Each row is a point on a landscape with many valleys, with its height.
From any point a ball rolls to the lowest of the 2 points nearest to it. It stops when none of these is lower. Distance is the straight distance between rows; heights are no part of it.
nopig: [154 206 108  89 158  39  98 121 181 155 112  99  56 109 147 168  96 163
 125 102 168  70 132  89  84 124 135 148 171 103  85 172 136 150 142 143
 147 117 101]  height 438
Beb: [120  97 166 103 153 117 162 133 122 165 121 202 213 107 156  87 155  98
 160 124 128 141  88 111 202 158 188  91  80 149 113  31  84 131 105 108
 114 138  79]  height 363
zugo: [143 149 146 176 138 116 129 130 156 181 117 139 136 150 182 181  93 137
 108 135 147 117 120 152  85  89 107  84 146 104 158 151 109 104 122 135
 195 153  94]  height 168
pomu: [106 159 114 140 128 127 124 113 116 183 139 161 208 142 190  97 169 166
 134  99 120 110 101 139 151 111 199 150 127 156 115  76 131  98  81 136
 109 180 112]  height 259
mufoz: [122  87 149 132  96 190 135 142  75  89 101 129 146 137  77  81 188 117
 128 132 103 141 142 128 176 120 119 156 134 144 174  98 138 141  99 140
  81 104 139]  height 563
bis: [108 118 127 115 136  86 104  83 110 145 159 178 194 126 143  76 173 156
 122  95 134 114  93 106 175 192 203 180 105 155  98  58 130  89 102 174
  72 114 132]  height 555
Lases: [174 143 161  53 149 119 128 145 164 137 125 171 105 138 103 125  47 131
 183 140 123 112 186 108  82 146  88 129 113 113 101 103  86 164 153  92
 162 109 141]  height 362
zufu: [120 134 147 154 105 166 137 147 131 116  65 127 168 113 127  84 119 139
 147 105  85 126 150 140 134  95 161 172  99 140 152  68 129 156  78 134
 100 154  97]  height 324
bunis: [142 113 179 174  76 223 153 111 134 135 140 154 169 138 117  98 160 104
 124 150 118 155 140 153 123  68  89 124 117 155 159 140 139 117 146  97
 168 171 173]  height 337
lisar: [139 120 104 104 134  78 157 133 135  81 105  80  38  91 102 159 114 109
 129 134 148 110 132  90 106 144 114 132 169 108 120 209 150 145 165 132
 126  94 124]  height 554
Feme: [155 174 166 122 124 159 127 153 170 166  93 157 130 130 143 117  43 160
 146 129 107 108 169 140  60  95 118 135 117 128 139  98 117 146 105 123
 159 178 126]  height 170
Sevu: [122 126 100 174 100 144 176 106  90 165 167 106 161 172 135 161 184 135
  92 133 165 113 121 156 136  93 119 115 154 137 160 196 113  90 120 160
 146 159 144]  height 192
gunir: [147 111 118 130 114 122 195 129 101 133 132 100 103 141  68 149 122 109
 128 157 141 116 176 115 117 100  95 109 161 102 167 217  97 133 166 115
 131 118 135]  height 544
bubo: [142 196  91 109 152  39 109 120 125 167 163 123 154 100 131 116 113 153
 148 109 147  75 185 115  93 114 177 192 141 115 107 124 111 145 116 143
  67 142 130]  height 428
luseg: [129  98 133 120 159  53  97 100 156  93 158 152 121  88 107 107  95 119
 157 132 147 137 120  90 154 192 161 143 103 122 107 103 111 141 145 108
 102  56 113]  height 481
zasim: [122 105  98 124 132  97 109  97 112 126 196 126 112 140 132 170 156 110
 135 135 160 148  84 127 168 152 109  97 151 140 102 171 128 106 162 105
 153  92 152]  height 398
rur: [117  98 134 116 112 167  91 107  86 128 166 169 164 164 157 110 208 133
 120 117 117 149  57 143 190 156 139 131 129 167 116  76 152  77 103 151
 104 133 172]  height 625
kapep: [133 103 169 130  85 212 163 150 135 100 120 123  96 131 106 116 119  80
 106 166  97 160 159 139  81 106  76 104 122 117 176 176 169 109 156 123
 152 146 189]  height 356
zem: [113 106  73 163 143 120 173 127  55 136 134  70 125 166 119 178 203 144
  81 130 164 105 117 120 170 122 135 123 158 130 159 182 106 122 100 178
 114  96 101]  height 655
kuvu: [112 102 125 124 146 108 105 124 120 145 183 154 138 147 168 159 149 109
 135 152 154 157  72 141 163 149 118  56 123 129 110 126 113 101 154  82
 165 103 121]  height 444
mupi: [103  79 120 137 163 132  82 123  94 106 143 129 144 157 188 138 188 128
  93 126 129 138  48 114 198 181 144 105 135 116 120  75 153  91  79 172
  97  67  95]  height 523
renak: [115 101  77 144 141 119 122 103  86 106 155  66  80 143 135 201 187 104
  97 112 191 135  54  99 189 159 109 108 131 150  84 194 156 143 117 169
 159  63 134]  height 300
zamug: [132 158 142 123 120 111 112 113 185 138 125 115  58 143 149 193  98 130
 103 127 153 127  89 130  85 133  68  87 147 113 123 181 161 123 166 145
 218 131 133]  height 414
sased: [109 115 101 180 148 116 127 126 125 149 135 103 130 152 202 194 141 132
  94 126 151 132  70 142 133 122 130  74 140 120 130 154 130 101 110 152
 188 130  84]  height 422
roku: [103 101  87 168 133 132 133 110  97 128 159  85 109 163 170 203 170 113
  87 126 166 137  62 130 161 137 111  78 132 136 120 175 136 116 119 169
 180 102 122]  height 365
sisoz: [142 163 150  79 124 124 114 131 192 131 117 143  58 144 139 157  67 149
 122 134 121 117 130 131  59 138  82 115 143 113 127 156 161 121 172 131
 184 142 147]  height 354
det: [132 183  86 112 160  32 106 116 158 116 121  80  79  84 138 144 114 151
 109 113 155  75 150  92  82 135 169 178 157 104  88 161 142 142 137 157
  84 112 106]  height 486
sufat: [134 153  81 144 144  55 139 113 124 147 139  86  99 123 138 190 142 130
 119 109 183  98 116 108 124 121 127 117 174 113 102 201 106 138 145 137
 158 109  96]  height 688
puz: [127 152 140 147  76 193 123 123 143 122 117 135 156 129 121  89 140 148
 137 109  99 129 149 164 108  90 130 179 112 169 136 103 157 126 117 129
 127 190 159]  height 697
Zifef: [104 163  92 153 153 117 104 139 150 115  75  85 111 120 168 121 117 170
  77 111  94 103 140 143  80 124 168 159 124 104 136 104 167 119  83 185
  77 157  91]  height 305
ker: [108 109 152  91 131 126 113 101 131 153 171 208 190 124 140  84 159 130
 144 114 121 162  70 123 189 195 179 117  81 176  82  44 121 108 126 123
 116 136 148]  height 339
lag: [152 124 177 146 147 147 121 148 147 182 126 180 170 146 171 138  88 122
 144 156 143 139 128 155 113  90 106  70 111 115 142  90  88 126 132  77
 186 151 100]  height 403
zogu: [103 136  97 135 137 124 127 143 144  64  80  59  28 109 149 175 123 125
  70 118 125 128  72 108 107 156 109 122 130 109 124 166 197 134 128 187
 138 120 119]  height 522
kap: [147 148 156  81 173  82 100 141 178 154 107 148 100 115 136 125  15 158
 156 134 124 104 146 101  99 154 133 111 112 100 101  88  93 180 109 113
 134  86  75]  height 252
deri: [145 123 158 106 103 180 155 128 130 117 144 165 161 115  75  89 125  95
 173 132 110 163 167 129 132 127 107 147 104 145 111  89 109 156 164  73
 147 151 175]  height 454
Nozap: [102 121 112 120 134 121  79  90 112 134 167 156 167 154 166 103 174 162
 107 106 120 134  66 134 171 177 169 152 120 155  94  70 153  75 100 164
  87 123 141]  height 591
Magu: [137 138 123 109 166  70 103 116 145 173 162 167 147 137 165 147  96 145
 158 128 150 121 107 123 141 139 148  94 141 120  96 108  84 123 142  83
 148 110  91]  height 272
leg: [123 109 115 146 142  99 136 147 125 101 103 100  82 118 119 160 108 111
 121 141 123 133 126 118 124 125 113  87 146  94 148 162 114 138 138 121
 137  95 100]  height 186
vekul: [134 168 124 143 161  93  97 127 183 172 114 119  94 140 182 184  80 160
 105 118 142 110 100 135  88 120 119  92 154 106 124 145 133 120 126 140
 189 139  83]  height 36
fuf: [123 101 128  87 116 144 132 151 129  68 120 123  77 114  99 116  97  97
 143 144  92 152 158 122  98 150 105 122 125 118 135 152 160 129 164 113
 115 107 168]  height 313
Seme: [157 135 159  73 156 102 122 156 169 125 102 151  67 124 127 147  55 118
 159 149 128 118 153 110  84 131  80  88 126  97 126 131 110 156 163  89
 165  90 111]  height 323
mune: [151 197 120 109 122  89 139 145 118 159 125 127 165 102 117 102  86 145
 173 107 124  77 197 111  86  96 156 196 124 118 121 114 102 167 100 134
  80 165 127]  height 465
Tebup: [139 127 117 114 161  55 139 105 111 166 182 183 172 125 147 128 134 130
 177 125 157 112 116 110 160 147 171 119 150 141 103 115  70 110 144  85
 120 121 119]  height 328
rif: [119 158  88 118 146  60  73  94 169 121 151  99  86 113 143 157 121 163
 115 108 156 118  89 111 117 163 137 143 148 133  63 161 157 125 145 133
 130 107 126]  height 368
bafu: [114  93 111 126 146  99  80 115 127  56 140 101  80 107 116 132 142 116
 117 130 122 150  89 104 158 182 121 138 117 121 111 141 169 124 127 145
  92  45 141]  height 548
sef: [114  73 165 106 145 139 146 142  82 141 125 194 186 136 156  87 211  90
 145 141 126 145  73 116 213 149 166  76 111 154 136  58 106 115 103 120
 108 119 108]  height 334
moz: [137 152 172 117  98 192 151 139 162 141 120 163 179 103 102 100 102 128
 169 114 101 153 144 136 136 119 131 163  83 163 106  49 103 179 133  89
 161 166 145]  height 424
kez: [145 132 150 161  87 173 164 118 134 145 129 137 148 148 109 123 126 117
 122 144 127 130 159 152  93  76  89 123 143 127 162 171 125 107 146 117
 153 171 161]  height 288
rop: [118 146  81 137 147  67  97 104 128 128 149 103 122 126 146 144 141 158
 117 109 139 111 116 125 125 142 158 153 149 125 103 143 128 110 126 146
  98 119 117]  height 430
Teme: [142  91 148 140 127 153 180 150  90 132 119 139 146 130  72 114 132  94
 147 169 132 142 173 127 152  87 105  95 132 109 169 157  80 148 154  75
 122 120 129]  height 251
Fuv: [128 175 112 101 132  87  81 109 191 127 133 104  57 133 144 179 101 163
 107 111 154 120  81 119  90 154  98 120 150 130  78 175 182 130 161 142
 178 131 133]  height 432
Notef: [141 134 112 123 104 129 144  92 102 160 188 162 178 149 109 108 167 130
 159 117 142 123 140 142 147 114 129 148 152 158 113 145 107  94 159  97
 126 173 175]  height 191
fof: [170 155 135  78 128  87 117 102 165 151 160 142  87 154 110 156  99 132
 161 128 149  98 165 118  86 128  77 127 165 112 105 176 111 121 187 104
 177 125 150]  height 341
muzo: [123 106 152  83 132 146 126 160 136  86 151 117  62 113 103 133 108  65
 134 165 113 163 148 114 107 151  68  72 120 108 139 174 155 140 192  81
 154  77 165]  height 240
moze: [149 133 164 172 110 140 171 129 142 164 116 138 138 147 135 161 103 112
 110 154 146 120 147 145  85  77  81  86 145  96 179 178  96 111 138 124
 181 149 127]  height 238
Susu: [108  92 170 129 130 173 106 174 128  91 101 142 144 111 119  87 125  86
 131 140  92 187 130 144 156 145 126  90  73 123 156  58 129 148 112 101
 119 101 119]  height 460
tig: [135 114 143 114 118 143 169 106  93 168 174 198 196 143 120 101 183 106
 168 135 141 138 112 125 178 113 134 110 133 167 115 115  86 111 165  74
 141 166 165]  height 253
rela: [120 138 139 129 117 139 136 112 120 158 128 173 201 125 140  85 157 137
 158  97 113 134 111 131 176 127 172 157 108 165 121  63 104 128 105 114
 112 164 122]  height 319
gubo: [133 145 109 163 150  92 148 151 133 137  86  95  99 123 149 167  94 130
 111 123 128 101 138 124  96  92 125 104 157  89 160 159 108 132 117 146
 140 138  79]  height 264
perer: [127 107 146 141 135 136 134 131 118 169 154 177 176 151 169 134 143 116
 140 151 143 148  97 149 151 108 128  70 124 132 132 105  94 101 142  78
 163 151 122]  height 433
doti: [140 169 139 155 147 123 134 155 163 144  75 114  89 122 170 153  64 152
 100 126 113 101 142 141  55  98 126 115 146  97 167 137 141 118 106 160
 153 174  96]  height 331
zugan: [100 132  90 154 170 105  79 113 148 102  93  81 116 125 173 131 124 164
  71 111 100 119 101 120 125 158 163 145 120  98 117  97 164 111  85 181
  87 106  72]  height 397
zuf: [124 146 155 100  89 157 143 136 160 119 113 143 169  94  87  90  83 146
 162 107  98 143 155 124 127 164 166 189  78 143  97  54 114 166 107 124
 112 142 140]  height 457
Gib: [123  92 124 134 118 142 161 165 103  77  74 107 103 119  95 112 117 111
 132 141  92 132 167 126 115 109 128 128 135 101 170 145 128 137 119 132
  90 113 125]  height 516
seluf: [121  87 121 138 136 122 141 136  96 113 146 104  98 131  96 158 144  92
 120 162 139 156 127 126 162 129 100  69 134 111 154 175 108 134 156 102
 136  78 129]  height 100
Bas: [121 150 120 123 164  87  80 115 178 158 132 135 114 131 164 146  68 167
 128 123 126 127 106 130 111 145 144 101 135 115 101 110 124 135 123 112
 147 115  87]  height 184
gatut: [161 154 149  83 110 146 154 146 147 129 118 154 140 121  92 103  65 130
 183 123 111 117 193 117  81 123 116 168 117 129 108 105 102 157 145 103
 137 152 157]  height 400
dizu: [156 147 158 119 110 133 156 138 162 141 106 136  89 144 129 155  83 115
 122 145 128 110 157 133  57  97  73 107 152  94 162 172 124 113 161 132
 175 150 144]  height 290
Bev: [113  95 170 109 100 167 130 156 125  70  96 146 159  95  82  67 137  95
 149 121  92 171 146 117 169 169 144 154  70 129 142  47 130 157 102 132
  99  87 128]  height 490
Migu: [137  95 117 105  89 166 180 127  95  94 141  91  78 137  64 121 142 103
 118 152 112 130 179 125 110 123  94 143 150 121 153 210 161 109 159 141
 100 136 174]  height 419
Mupa: [139 152 171  94 152 131 119 149 169 174 114 158 153 111 125 108  14 157
 157 131 117 126 151 120 115 164 148 120  86 115 100  43  77 187  87 110
 139 124  85]  height 299
nisaz: [135 143 106 149 103 132 174 106  83 173 167 137 185 158 111 119 185 137
 135 127 154 100 148 146 150  79 133 143 163 142 146 183  99  99 139 119
 116 174 151]  height 116
dod: [143 121 199 142  98 222 138 155 160 113 110 159 131 121 127 103 100  94
 123 164 102 170 159 150  70  93  79 104  94 132 160 120 157 129 153  93
 184 150 175]  height 303
lin: [ 99 120 100 143 156 116  89 138 156  68  77  77  63 112 157 147 111 142
  80 119  95 135  87 111 115 163 135 125 119  95 125 122 185 124 103 174
 101  93  93]  height 467
domi: [116 128  93 146 115 120 169 115 118 104 122  56  48 128 111 187 136 103
  81 124 165 121 101 111 119 131  93 102 148 120 138 215 151 147 150 176
 169 118 128]  height 151
bar: [126 147 114 188 108 151 134 120 123 164 138 129 167 156 170 147 155 147
 101 120 139 121 116 173 111  82 131 125 141 138 151 152 133  78 105 151
 153 187 133]  height 271
nurum: [124 175 121 112 164  62 105 123 152 157 115 116 138  90 140 100  44 168
 126 109 121  80 168  88  90 144 197 169 108  93 103  89 110 164  81 159
  75 111  80]  height 69
geda: [129 143  90 129 151  59  88 102 158 106 122  77  74 100 133 176 139 128
 114 105 192 135  58  87 144 167 120 128 150 132  47 188 171 139 135 131
 157  84 122]  height 304
vibol: [136  83 156 133 114 186 176 134  71 139 145 141 160 144  64  98 187  96
 134 171 131 155 153 119 195  88 106 102 123 141 175 152  99 138 156  82
 120 117 156]  height 219
buv: [160 188 119  93 131  57 115 106 173 163 136 109  71 141 133 185 115 145
 134 104 175  80 133 111  88 121  92 125 175 108  98 198 122 128 168 136
 190 128 123]  height 391
mes: [122 117 110 150 107 151 122 126 123 107 131 102 101 145 121 148 134 125
 101 130 113 141 120 154 112 122 100 118 138 124 150 160 154 101 133 151
 135 145 156]  height 679
razeg: [125 111 114 138  96 174 101 103  89 125 161 131 151 164 131 115 198 140
 113 115 121 139  97 162 164 125 116 154 139 164 128 118 158  79 114 151
 106 156 176]  height 653
kepo: [150 173 124 102 160  67 115 143 152 151 111 129 112 110 140 128  45 155
 158 118 120  81 167  96  80 124 150 145 139  97 119 112  94 162 109 130
 106 119  92]  height 180
Zozav: [142 170  96 112 148  53 120 100 109 171 187 151 167 121 135 127 131 148
 165 109 158  91 151 116 127 127 165 163 159 133 104 138  89 116 138 107
 104 143 139]  height 380
roze: [124 172 129 141 143 133  96 135 166 172 109 136 142 131 164 122  60 179
 119 114 108 113 140 150  81 112 160 135 124 127 128  96 135 132  91 138
 133 173 104]  height 58
rego: [119  77 138 140 117 188 103 150  64  91 116 110 121 159 107 122 189 118
  94 136 110 148 109 138 178 136 106 128 149 129 173 111 155 117  87 166
  84  80 141]  height 589
pogib: [117 177 127 154 125 147 110 124 145 183 116 140 192 126 171  99 115 174
 131  95 109 111 136 156 119  91 181 162 116 152 127  77 133 132  74 136
 113 191 104]  height 179
pirev: [130 125 111 124 145  71  98 121 154 118 133 101  77 112 136 182 126 109
 132 128 177 145  74 105 149 149  99  84 150 120  83 182 143 140 156 101
 175  73 109]  height 333
Bovof: [114 113 119 125 146  69 101  88 124 114 161 154 157 108 117  95 133 145
 139 108 135 127 117 107 159 183 185 171 111 137 108  86 115 111 123 139
  82  95 129]  height 520
sobuv: [137 130 106 113 152  47 119 121 153  87 108  96  67  84 119 140  99 126
 136 125 143 104 134  89 105 153 148 153 152 104 107 165 131 146 147 126
 102  78 110]  height 526
Num: [112  83 138 145 132 139 129 160 108  83  74 125 136 115 109  95 127 107
 135 134  93 153 143 127 152 128 142 120 110 104 167  88 115 144  95 128
  85  93  96]  height 489
Bizup: [146 171 162 128 115 159 153 164 148 158  83 132 177  95 125  95  49 144
 174 111  99 110 162 116 111 103 152 174  89 131 120  60  91 192  74 119
 124 163  93]  height 269
kud: [145 142  98 129 115 102 173 121 103 131 142  97 113 132  83 133 135 126
 136 132 141  94 186 129 102 103 117 149 169 113 143 201 116 119 153 135
 102 151 142]  height 525
rofef: [114 144 128  90  85 150 124 133 155  97 106 127 137 109 102  81  90 157
 140 111  92 131 168 139  89 153 166 200  92 149 103  86 155 141 110 148
  85 149 157]  height 491
kisi: [110  84  89 157 156 115 134 127  70 112 132  91 123 153 148 167 191 128
  97 134 149 130  84 115 190 148 138 104 154 122 140 148 115 117 100 158
 112  69  93]  height 636
Pabel: [147 142 109 107 118 103 119  95 130 145 184 143 129 146 108 139 125 133
 152 124 143 123 146 136 114 132 103 129 161 133 108 161 113 102 176 104
 144 146 161]  height 274
favab: [109 127 109 100 102 142 109 135 140  70 101 104  91 121 121  97 113 150
 109 120  86 131 146 145  82 153 141 181 114 135 120 119 185 112 123 173
  69 144 161]  height 533
Gevet: [140 102 122 144  97 166 192 106  72 164 167 123 162 166  70 121 187 123
 123 158 146 131 152 128 172  88 109 121 148 141 165 197 103 108 148 109
 119 141 155]  height 176
gef: [145 127 175 119 143 161 128 148 142 167 128 191 182 125 137 114  96 111
 158 141 135 158 126 143 137 115 119  95  88 134 117  49  80 157 140  61
 170 152 109]  height 374
bapuv: [126  89 182 145 138 185 145 170 102 134 110 158 172 118 121  98 157  72
 138 165 127 170 134 144 165  85 114  73  84 122 171  87  89 158 141  64
 141 132 114]  height 379
mudo: [125 108 128 142  97 171 164 150  90  86  73 107 137 129  84  85 159 130
 135 127  97 116 173 137 131  91 131 171 134 132 174 136 139 142 103 140
  76 136 129]  height 540
kufuv: [126 134 159 121 145 142 104 142 163 159 120 168 155 127 141 114  58 147
 146 133 113 155 128 144 121 141 144 101  95 127 114  56 105 149 112  95
 146 139 101]  height 340
Mesab: [117 104 101 128 122 142  95 123 100  66 126  82  82 141 115 138 171 131
  88 121 109 127 110 138 135 158 110 162 140 126 129 136 176 107 109 188
  72  99 156]  height 621
kasob: [141 146 132  74  89 161 152 153 152 107  99 136 114 118 111 100  71 136
 153 121  94 117 191 133  54 125 131 179 122 141 116 130 149 138 145 135
 111 170 164]  height 436
tifa: [111 105 125 111 148  73  77 114 173  66 135 124  84  90 114 114  90 131
 131 133 124 146 104  91 132 193 144 138 100 117  98 125 164 142 140 124
  99  48 124]  height 514
femi: [131 102 186 148 140 178 116 169 131 132 118 154 140 124 136 121 116  77
 117 173 127 179 133 157 117 102  91  51  84 111 169 104 115 138 149  69
 170 127 126]  height 402
Let: [101 156 109 132 153  68  95 101 143 137 127 116 160  93 138  86  99 174
 101 103 121  90 153 103 118 157 207 189  95 106 104  77 133 129  88 177
  57 105  88]  height 196
Pabu: [118 116 125 149 135 133 101 134 139 122 117 132 128 136 143 130 104 135
 124 132 106 156 120 149 122 127 128 110 125 120 140 110 135 113 121 120
 134 136 121]  height 702
gifar: [112 170  75 153 142  92 119 125 108 155 133 103 157 131 158 131 159 157
 109 105 132  96 146 147 113 100 162 161 148 114 128 132 125 109 100 160
  88 160 112]  height 482
guka: [141 108 134 108  82 183 167 130 116  99 133 129 121 132  73  91 130 102
 154 138 103 135 188 134  97 111 100 156 134 133 134 160 142 125 160 106
 115 156 179]  height 458
bal: [100  91 110 145 162 110  75 113 129  94 117 113 132 131 163 123 139 142
  92 121 109 145  77 114 168 176 150 121 114 105 124  86 153 108  91 161
  92  68  82]  height 469
mimit: [134 118 115  80 103 133 174 151 127  78 104 106  62 113 106 126  97 109
 132 139 106 115 176 120  72 127 113 149 153 110 147 188 154 121 166 140
 103 140 154]  height 371
Kuf: [144 142 187 143 100 208 129 153 173 129  92 166 135 118 134 106  70 139
 138 140  97 153 158 156  73  95 113 130  91 150 143  88 148 145 123 105
 179 173 146]  height 245
Kito: [109 166  89 155 111 135 121 124  90 146 129 106 171 144 146 101 215 162
 103 106 134  91 147 168 134  93 149 194 142 147 134 121 152 100  91 177
  67 174 132]  height 524
lome: [115 152 121 162 127 154  97 138 160 128  92 113 120 129 158 122 101 171
  92 116  93 130 131 169  79 111 150 149 121 136 142 108 175 105  88 168
 119 181 121]  height 197
Gulud: [117 108 175 107 140 172 114 191 144  88 110 143 113 108 116 107  86  70
 134 164  98 180 153 142 101 137  98  72  76 111 151  92 132 157 152  77
 147 100 135]  height 431
basa: [129 120 138 159  75 211 125 116 107 121 127 131 162 150 121  94 200 137
 120 117 112 127 127 166 151  82 110 172 133 174 157 122 160 107 111 143
 116 178 162]  height 677
peta: [137 104 147 120 108 173 134 115 109 134 175 158 148 141  85 103 150  86
 147 151 122 169 149 136 146 122  86 106 126 137 128 136 120 113 180  76
 150 140 187]  height 485
naf: [126 108 176 155  96 219 128 136 124 122 121 165 175 123 124  90 168 102
 138 138 105 166 122 150 158  88 114 123  95 166 150  79 130 141 136  92
 158 160 152]  height 378
geli: [131 141 169 124  94 176 168 123 133 137 116 161 203  92 101  93 160 117
 175  96 100 134 126 123 186 117 150 187  89 179 116  52  95 177 129 104
 132 165 130]  height 395
Fima: [117  99 148 125 124 148 140 151 118 113 157  91  72 127  97 159 133  64
 103 174 138 164 125 121 133 134  62  48 119 106 159 197 137 139 180  97
 169  72 152]  height 173
Mulo: [149 132 134 104 151  74 106 128 163 133 126 135  80 120 128 171  92 118
 153 136 156 122 122 112 117 134  91  85 148 103 107 157 110 145 168  85
 173  81 100]  height 273
luked: [144  93 102 120 132  96 159 107  88 104 167 103 100 121  60 129 155 114
 147 146 142 116 173 113 143 140 126 156 166 132 143 198 116 124 157 116
  93 102 158]  height 550
nafud: [112 116  87 141 145 102  83 101 120  81 140  71  81 128 139 165 169 135
  90 111 142 125  72 114 157 173 122 149 133 126  92 150 171 114 112 175
 101  77 135]  height 583
nef: [123 104 104 141  99 180 122 121  84  95 150  77  94 165 104 152 181 125
  83 128 125 128 121 161 142 132  90 147 144 136 145 164 174  94 111 191
  99 130 177]  height 651
dupi: [134 104  86 115 133  81 149 117 107  77 135  70  64 107  86 142 152 122
 121 133 140 104 153 112 120 150 130 168 163 123 129 199 145 128 145 153
  82  96 145]  height 575
Gid: [123 127  78 141 133  87 136 101 116 107 123  56  54 112 113 189 157 101
 102 108 202 132  76  91 155 152 102 115 149 138  78 217 156 155 140 154
 174  89 128]  height 237
zavu: [106 147  68 176 133 134 166 115 105 104 100  42  52 136 139 194 165 118
  44 106 171  97  98 121 115 132 104 124 134 131 140 191 157 146 123 227
 154 141 112]  height 246
gidol: [110  69 125 160 140 164 126 151  64 116 117 110 136 165 145 149 191 119
  89 146 127 150  91 136 192 127 123  90 144 119 175 121 129 109  84 159
 118  85 104]  height 614
vifeg: [123  81 170 126 145 156 175 150  81 155 121 192 195 125 140  96 194  82
 150 159 137 146 102 127 203  99 149  67 101 146 151  83  77 138 130  74
 126 139 105]  height 358
pepav: [126 132 155 150  94 178 162 132 106 122  94 141 191 117 102  82 168 126
 166 103 102 111 145 130 172  81 144 180 113 166 155  88 109 166 112 111
 106 161 117]  height 366
nibo: [121 102 156  99 122 155 141 120 108 160 165 213 191 137 151  93 196 101
 157 135 124 160  75 130 189 143 151  90 100 184 100  67 110 106 144  90
 141 162 162]  height 293
ginu: [131  99 117 114 153  75 101 100 123 111 181 152 125 116 116 130 135 111
 154 138 146 151 107 116 166 173 134 114 131 136 109 129 111 119 161  89
 119  81 143]  height 445
rogoz: [139 161 111 132 112 118 148 138 117 130 114 117 143 125 106 111 114 137
 150 118 116  96 178 139  91  87 136 166 145 121 142 144 116 126 123 132
  95 169 136]  height 497
fugos: [124 114  82 158 147  81 173 121  81 145 146  93 132 142 121 176 162 128
 121 133 166 106 128 117 157 111 141 107 169 117 145 198  86 126 132 133
 130 104 101]  height 671
Meki: [115 144 104 138 102 145 112 129 114 102 105 101 135 132 121  92 165 155
 111 109 103 113 153 164 109 118 140 193 129 141 132 107 164 109 101 172
  63 159 143]  height 559
denid: [179 181 182 105 122 173 154 165 158 179  98 160 167 123 121 106  46 149
 181 127 116  98 174 115  89  94 100 159  95 139 113  71  76 189 101 105
 172 170 121]  height 228
fefe: [ 95 115 158 109 142 155  87 116 159 152 155 190 179 128 154  94 110 141
 126 128 111 178  78 147 170 184 168  95  71 157  98  31 133 125 110 109
 133 134 120]  height 382
Bivi: [113 137 114 175 127 152 122 127 107 160 129 135 187 158 197 123 182 162
 107 110 126 118 100 164 141  92 165 136 141 146 144 103 144  80  74 154
 125 179 110]  height 329

Call two points neighbours if one is among the 2 nearest of the other. Go from one point of each pair to the other, from neighbour to neighbour, staying as low as possible. Name the highest point that can't be avoided.
moze / Gid: sased
zugan / zasim: kuvu
nisaz / roze: Bivi
nurum / roze: fefe
Gid / Mulo: pirev

Where does a ball stop that starts at each point below?
rofef: roze
lisar: nisaz
deri: roze
dupi: vekul
mes: zasim
basa: zasim
